Points on a hilly landscape, in no order, each with its height.
From any point a climber steps to the highest of the 2 points nearest to it. It stops when none of these is higher. Distance is the straight distance between rows; heights are no part of it.
<1098>: [ 99 194  92  92 118 120 165 111 129 138 113 102 130 121 115 167 109 115
 165 118 163 156 124 121 176 108]  h=4.21
<248>: [126 139 138 173 146 122 134 142 179 143 125 138 112  51 134 180 144 116
 146 137 148  73 135 137  88 141]  h=4.00
<204>: [ 98 131 167 122  93 135 129  77 123 185 142  94 134 150 138  82 116 143
  90 104 157 118  96  97 150 137]  h=1.30
<133>: [ 77 132 138 105 130 152 149 147  94 127 132  80 161 171 147 121 104 162
  58 162 137  94  88 135  99 118]  h=4.12
<540>: [135 104 167  93 110 145 162  98 152  98 156 109 132 128 139 181 126 166
 148  65  94 151 169 139  84 121]  h=2.40
<1042>: [138 170 103 119  93 116 105 106  67  91 123 154 149 161  80 101 173 101
 113 167 124 128  73 148 166 145]  h=5.72
<43>: [127  99 103 121 119  74 125 170  78 172  92 128 111  98 127 103 147 166
  97 155 123  76 160 128 133 125]  h=0.52
<482>: [124 169 193 121 139 115 121 125 128 147  60 147  92 113 142 125 110 122
 173  88 112  89 174 120 148 128]  h=4.57
<140>: [116  79 176 179 109 144 127 112 154 200 183 125 126 125 157 111 126 108
  80 166 182 127  91  90 116 151]  h=3.72
<620>: [145 142 148 133 145  80  86 155 112  59  79 155 102 130 117  90 108 146
 119 155  76 116 163 184 128 125]  h=0.89
<18>: [113 119 104 156 146 109 102 183 128 154 149 182 119 130 100 141 173 103
 126 128 157 155 103 172 130 140]  h=5.39
<712>: [144 157 148 153 146 180 147 120 105  83 151 142 151 149  80  81 176 117
 166 140 129 104  78 126 108 183]  h=0.85
<498>: [102  72 128 111 119 106 110 120 168  95 110 143 186 120 112 138 174  96
 159 111 165  76 135  84 167 116]  h=2.48
<339>: [ 72 120 168 135 139 113 102 107 174 143 133  85 134 124 123  95 121 152
 176  98 128  92 131 138 150  88]  h=3.47
<307>: [120 147 116 114 147 180 163 110 170 125 116  35 125 148 160 149  92 187
 161  68  87 145 160 124 100  79]  h=2.97
<875>: [167 126 180 136 136 170 143 103 112 139 117 101  98 129 188 141  98 153
  53 110 101 136 133 100  80 172]  h=4.66
<827>: [111 104 145 126 134 101  87 112 123  70 141 145 140 129 110 144 144 128
 116 119 123 124 106 162 134 119]  h=5.17
<980>: [132 155  76 104 103  56 128 143 119 109 118 141 112  81  61 150 167 125
 204 129 130 105 159 181 119 126]  h=1.83
<90>: [160 122 129 105 115 109 185 132 116 137 103 164 137 122 128 112 120 122
 135 174 154 137 206  91 159 168]  h=7.73
<686>: [126 142  96 115 124 140 146 127 125 200 110  70 131 108 132  65 107 177
 124  96 105  97 162 114  98 145]  h=0.94
<258>: [113 111 105 100 114 155 128  92 132 183 157  55 147 147 132  65  91 164
  96 109 125 137 110 100 108 130]  h=1.14
<1142>: [144  80 130 119 122 143 120 145 146  79 120  93 131 172 113 112 102 167
 100 112  99 133 124 107  73 153]  h=4.95
<3>: [151 171  76 150 144 120 114 122 101 134 158 156 123 100  59  94 190  81
 179 161 139 114  77 166 108 164]  h=1.19
<594>: [142  95 169 104 125  87  84 133 116 149 112 170 113 126 164 125 123 119
  93 111 127 122 140 126 118 156]  h=6.17
<790>: [131 161 102 158 143 147  91 105 203 133 154 110 133 106 124 133  95 105
 127 111 113 173  87 141 116 127]  h=2.65
<129>: [121 136 120 155 149 157 177 180 130 109  73 127 126 129 116 161 159 176
 132  75 106 109 161 139 110 112]  h=6.50
<1000>: [ 87 146 126  61 131 157 150 146 151 121 135  79 154 135 139 161 100 139
 176  69 115 152 139 145  79 100]  h=2.69
<738>: [ 91 169 171 147 117  95 173 127 116 170 125 118  65 110 122 187 116 148
 179 125 156 113 171 159 152 106]  h=4.44
<780>: [ 77 135 190  98 141 130 121 125  81 150 145  63 134 149 173 101  88 181
  82 119 113 120 112 160  88 134]  h=3.74
<32>: [183 178 141 117 101 121 128  82 104 102 118 131  93  70 112 165 146 148
 157  68  76 133 135 165  97 148]  h=6.76
<831>: [126 188 135 132 159 108  95 148 107  94  72 146 128 152 126  56 114 109
 119 173  99 114 143 161 167 102]  h=0.66
<329>: [114 143 112 154 130 109 176 125 105 165 120 142 107  87 122 162 161 165
 157  92 131 127 151 178 162  84]  h=5.08
<130>: [135  73  93 162 130 153 128 178 123 138 147 168 163 154  87 106 201 112
 113 126 145 115 102 122 115 134]  h=4.85
<143>: [195 114 133 168 149 174 154 122 128 133 150 125 113 133 140 117 126 144
  87 113  98 155 136 134  82 180]  h=4.25
<27>: [135 128 130 111 137 130 182 149  82  77 120 110 114 148  94  94 135 161
 203 171 126 112 156 133 107 146]  h=4.11
<9>: [122 124 160  96 101 119 177 101 129 102 149 133 134 113 154 217 105 130
 132 113 143 170 147 125 130 117]  h=2.14
<614>: [148 186 192 126 118 121 111  81 113 114 106 117  50 101 135 131 116 147
 200  96  77  99 150 155 125 132]  h=5.52
<1043>: [152 162 101  98  84 136 103  80 120 103 121 104  83 143 117 158 107 156
 117  62  91 201  96 114 127 138]  h=3.02
<872>: [109  90 104 112 126  70 101 181 137 189 151 202 125 134 124 122 161  52
 127 127 192 155 138 133 135 144]  h=6.22
<443>: [107 104 106 106 116  74 135 143 171 124 113 156 146  87  87 141 175  98
 184 102 158  78 173 136 126 122]  h=2.20
<358>: [128 119 131 137  99 162 112  51 117 142 132  91 129 130 150 132 127 149
 111  84 123 137  65  73 166  93]  h=1.46
<1020>: [124  52 124 155 111 115 105 124 153 171 161 125 116 102 144 128 118 142
 120 133 142 130 131 101 120 117]  h=3.33
<1074>: [133  88 174 175  97 142 138 110 169 149 176 139 144 103 104 124 171 111
  92 112 174 107  97  98  86 188]  h=4.08
<942>: [157  48 164 127 145 149 104 108 160  95 129 141 183 127 157 116 137 113
 140 101 115  98 136  82 141 112]  h=2.74
<729>: [189 112 112 135 138 156 106 146 108 188  83 170 150 104 188 113 127  82
  85 131 120 102 135  81 123 128]  h=4.33
<44>: [116 147 144 142 135 135 157 167 162 115  98 144 115 154 108 139 123 147
 114  83 127 169 158 136 139 138]  h=5.82
<200>: [108 106 157 133 139 183 135 107 178  94 139  67  77 169 185 194  84 155
 169  86  92 159 124  94 104  89]  h=3.27
<466>: [113  77 107 158 124 152 118 166 188  97 101  81 163 180 104 157 131 164
  87  89 125 122 114 106 103 122]  h=5.44
<822>: [ 96 106 101 116 159 156 158 189 126  94 110 117 156 170 143 143 128 127
 141 159 156 138 121  88 144  90]  h=5.18
<335>: [132 158 124 124 127 113 170 137 123  79 145 128 130 151  74  86 116 151
 124 180 129 145 150 157 134 161]  h=3.58
<135>: [185 159  72 127 109 134  91 110 155 130 129 136  97 123 117 129 104 106
 127  89 109 204 113 104 120 159]  h=2.73
<190>: [128  75 127 132 104  76 122 153  95 182 163 191 115 167 137 105 129  96
  61 199 164 150 150 141 162 148]  h=2.15
<680>: [151  85 136 148 105 142 161 147 154  98 153 151 156 154  62 104 182 139
 113 131 153 111 126 119  83 199]  h=4.46
<886>: [158 177 114 118 142 122 150 100 157 181 133 116 109  73 145 106  78 125
 157 134 111 145 181 117 138 135]  h=3.20
<428>: [105 177 149  98 141 150 115  78  94 142 206 103 155 112 131 101 110 114
 117 125 140 139  63 170 112 137]  h=2.99
<254>: [100 142 131 108 116  88  93  95 104  54 138 133 127 125  83 145 156 114
 213 121 138 121 124 152 161 111]  h=4.47
<94>: [ 79 196  92 142 142 136 128 122 154 127  93 115 144 103 125 181 134 131
 147  87 128 165 100 163 183  81]  h=3.75
<786>: [ 81 170 146  42 112 104 176 109  97 122 139  92 127 135 128 167  94 128
 201 135 163 142 163 139 129 108]  h=4.99
<497>: [138 114 133 125 131  84  82 172 105 120 112 146  54 128 127 128 117 152
 150 133  90 145 163 170  93 137]  h=1.22
<940>: [126  36 152 124 122 131 136  90 145 118 169 113 182 143 151 109 113 147
  88 144 133 117 141 105 134 117]  h=2.98
<788>: [153 116  89 181 165 198 109 154 171  78 123 105 171 199 112  63 120 108
 150 155  88 142  95  96 144 100]  h=0.34
<922>: [ 85 122 153 106 119 121 120  94 151  91 131 104 142 135 121 158 130 126
 221 108 143 104 143 120 168  68]  h=3.92
<359>: [ 97 129 142  74 127  90 183 140 105 111 102 127 109 154 132 139 105 115
 186 162 164 137 193  84 166 121]  h=6.20
<527>: [118 154  83 151 136 118 168 135 111 156 128 168 165 113 127 142 184  65
 108 171 177 124 114 148 166 112]  h=3.13
<137>: [100 109 109 126 141 141 151 141 107  54 136 109 161 172 131 133 123 132
 115 222 147 116 108 127 167  82]  h=5.76
<1023>: [120 176 102 151 160 159 150 125 133 123  86 153 171 114 143 147 151 102
 111 120 142 130 113 125 195  91]  h=3.44
<1038>: [120 105 128  91 112  86 132 167  69 137 123 159 104 177 131 101 106 141
  87 149 141 175 143 133 156 139]  h=1.84
<119>: [143 102  74 110 140 121 150 190 169 158 119 127  96 132 140 130  84 114
 189 145 130 185 200  76 128 115]  h=5.01
<308>: [159 149 129 179 134 146 127 107 126 152 166 142 108 105  82  74 156 125
 172 127 132 117 101 146 115 176]  h=1.01
<846>: [151 132 163 126 109 112 155 139  94 170 122 160 113 121 129  96 136 100
  94 194 171 101 149  99 122 198]  h=6.47
<442>: [110 120 120 166 172 162 112 192 155  79  53 105 165 177 122 148 142 160
 121  69  82 111 119 133 109  99]  h=5.91
<13>: [171 135 120 105 102 123  65 120 116  63  90 169 127 134 136 139 135  79
 121 127 113 139  98  82 150 142]  h=3.63
<647>: [107 147 111 122 107 146 121  80  85 114 139  94 153  95 133 162 151 133
 109 154 150  89  49 104 132 118]  h=1.75
<766>: [133 169 136 122  98 110 101  92  98  87 137 134 102 125  83 133 132 141
 120 132 121 137  81 156 128 165]  h=4.94
<234>: [129  96 140 134 120 150 169 167 125 109 137 119 166 177 124 117 109 158
  57 177 143 105 133 108  89 152]  h=4.45
<452>: [143 166 128 132  94 113 166 100 118 141 143 131 115  71  76 175 177 173
 156  79 112 114 164 192 117 129]  h=5.75
<509>: [139 107  97 173 113 116 134 117 104 130 165 196 154 153 117 112 199  51
 114 220 157 101 118 151 175 115]  h=2.79
<111>: [127 111 112 111 146 162 152 192 123  87 102  93 131 171 114 100 115 164
 170 130 110 135 153 104  93 121]  h=4.65
<891>: [160 131 128 166 123 116 142 106 128 127 120 140 100  62 137 181 132 154
 109 131 114 114 145 142 134 123]  h=4.51
<109>: [160  62 143 182 113 129 125 137 134 133 178 197 116 178 119  97 150  89
  97 214 149 137 133 115 169 129]  h=2.46
<947>: [148 123 148 149 131 133 105 152  75 157 125 171 106 133 151  97 160  87
 108 212 140  64 101 114 112 153]  h=5.53
<1149>: [130 156  51 151 136  70  88 139 149 131 155 154 106  54  68 138 170  95
 167 163 142 116 120 192 110 140]  h=1.47
<661>: [135 130 114 110 141 122 134 150 173 132  92 130 156 141 148 128  84 112
 109 105 131 144 163  97 141 123]  h=6.52
<7>: [136 123 218 104 112 116 122 104 130 113  86 126 109 141 158 131 103 158
  68  95 105 114 172 118 109 169]  h=5.25
<523>: [106 130 105 120 108 145 110 103  80 120 100  92 133 131 115 140 160 170
 134  92 117 104  60 101 155  99]  h=1.60
<621>: [142 199 114  91 145 127 120  83 119 153 151 117 124  79 137  98 102  96
 157 131 128 147 106 146 134 136]  h=2.80
<1014>: [137  66 121  99 128  91  68 140  84 174 169 190 143 128 153  99 152  78
 105 113 143 144 105 143 128 131]  h=7.42
<516>: [114  81 138  96 109  92 104 182  68 128 125 138  56 172 127 150 112 165
 125 126 131 169 127 117 103 140]  h=1.56
<59>: [145 132  78 140 150 128 130 186 150 132  86 160 112 139 158 125  87 102
 124 167 133 169 160  98 177 103]  h=5.79
<450>: [128 101 138 136 151 136 136 113 106 160 195 174 166  99 152 144 148  96
 100 126 152 151 103 155 138 117]  h=3.49
<824>: [112 148 145 115 116  87 161 118 135 180 141 111  98  91 106 132 105 152
 141 153 137 115 189 157 114 154]  h=3.76
<616>: [110 155 149 177 165 155  78  98 217 118 129  91 169 137 154 118  91 113
  65  94  98 121 103 164 127 114]  h=2.91
<113>: [ 69 106 157 162 141 137 113 104 239 143 149  75 167 129 120 116  94 138
  95  91 130 113 131 141 128 100]  h=3.12
<500>: [169  96 126 152 163 126 146 149 183 127 140 136 125  54 147 160 121 138
 146 125  81 100 194 158  68 134]  h=3.50
<366>: [114 152 109  96 112 138 129 101 120  86 142 120 167  97 137 216 131 114
 101 131 146 155  86 130 132 120]  h=1.92
<323>: [100 132 171 144 148 155 124 115 170 163 131  90  77 167 171 129  83 151
 140  69 118 166 130 108 131 101]  h=3.60
<1134>: [149 126 102  82  77 112  77 109 102  74  94 124 106 135 132 190 124 137
 114  90 103 155  92  86 133 113]  h=3.31
<883>: [105 156  95 120 125 142 101 128 108  81 151 126 154 166 112 120 129 111
 105 195 124 146  59 145 141 112]  h=6.59
<391>: [184 130 119 121 125 164 101 124 123 114 109 184 158 113 169 154 137  43
 110 152 137 116  96  77 129 138]  h=3.97
<994>: [175 128 103 179 118 165 110 123  95 187  91 156 122 121 165  94 156  88
  97 190 126  62  93  83 159 112]  h=4.80
<670>: [120 127 147  98 170 138 102 103 101 166 169  91 149  98 178  98  99 140
 107 107  96 125 106 173  83 123]  h=3.37
<576>: [111 142 118 160 167 154 103 154 159 118 116 127 152 180 131  63 111  96
 129 190 121 110 110 122 167  82]  h=0.46
<255>: [117 163 171 150 177 144 124 134 150 146  94 121  88 117 183 123  75 130
 151 108 108 127 147 135 152  98]  h=3.99
<152>: [165 117 130 116 151 136 148 147  89 163 168 159 136 116 162 125 119 118
  94 141 130 175 136 141  84 175]  h=3.87
<163>: [134 118  67 113  98 105 158 142  98 195 120  95  94  98 100 109 127 187
 120 106 122 139 146 117 130 120]  h=0.74

Where does a climber stop that starts at each point below?
<163> -> <32>
<1149> -> <1014>
<140> -> <1014>
<366> -> <32>
<790> -> <827>
<831> -> <90>
<1134> -> <90>
<509> -> <90>
<621> -> <32>
<428> -> <129>
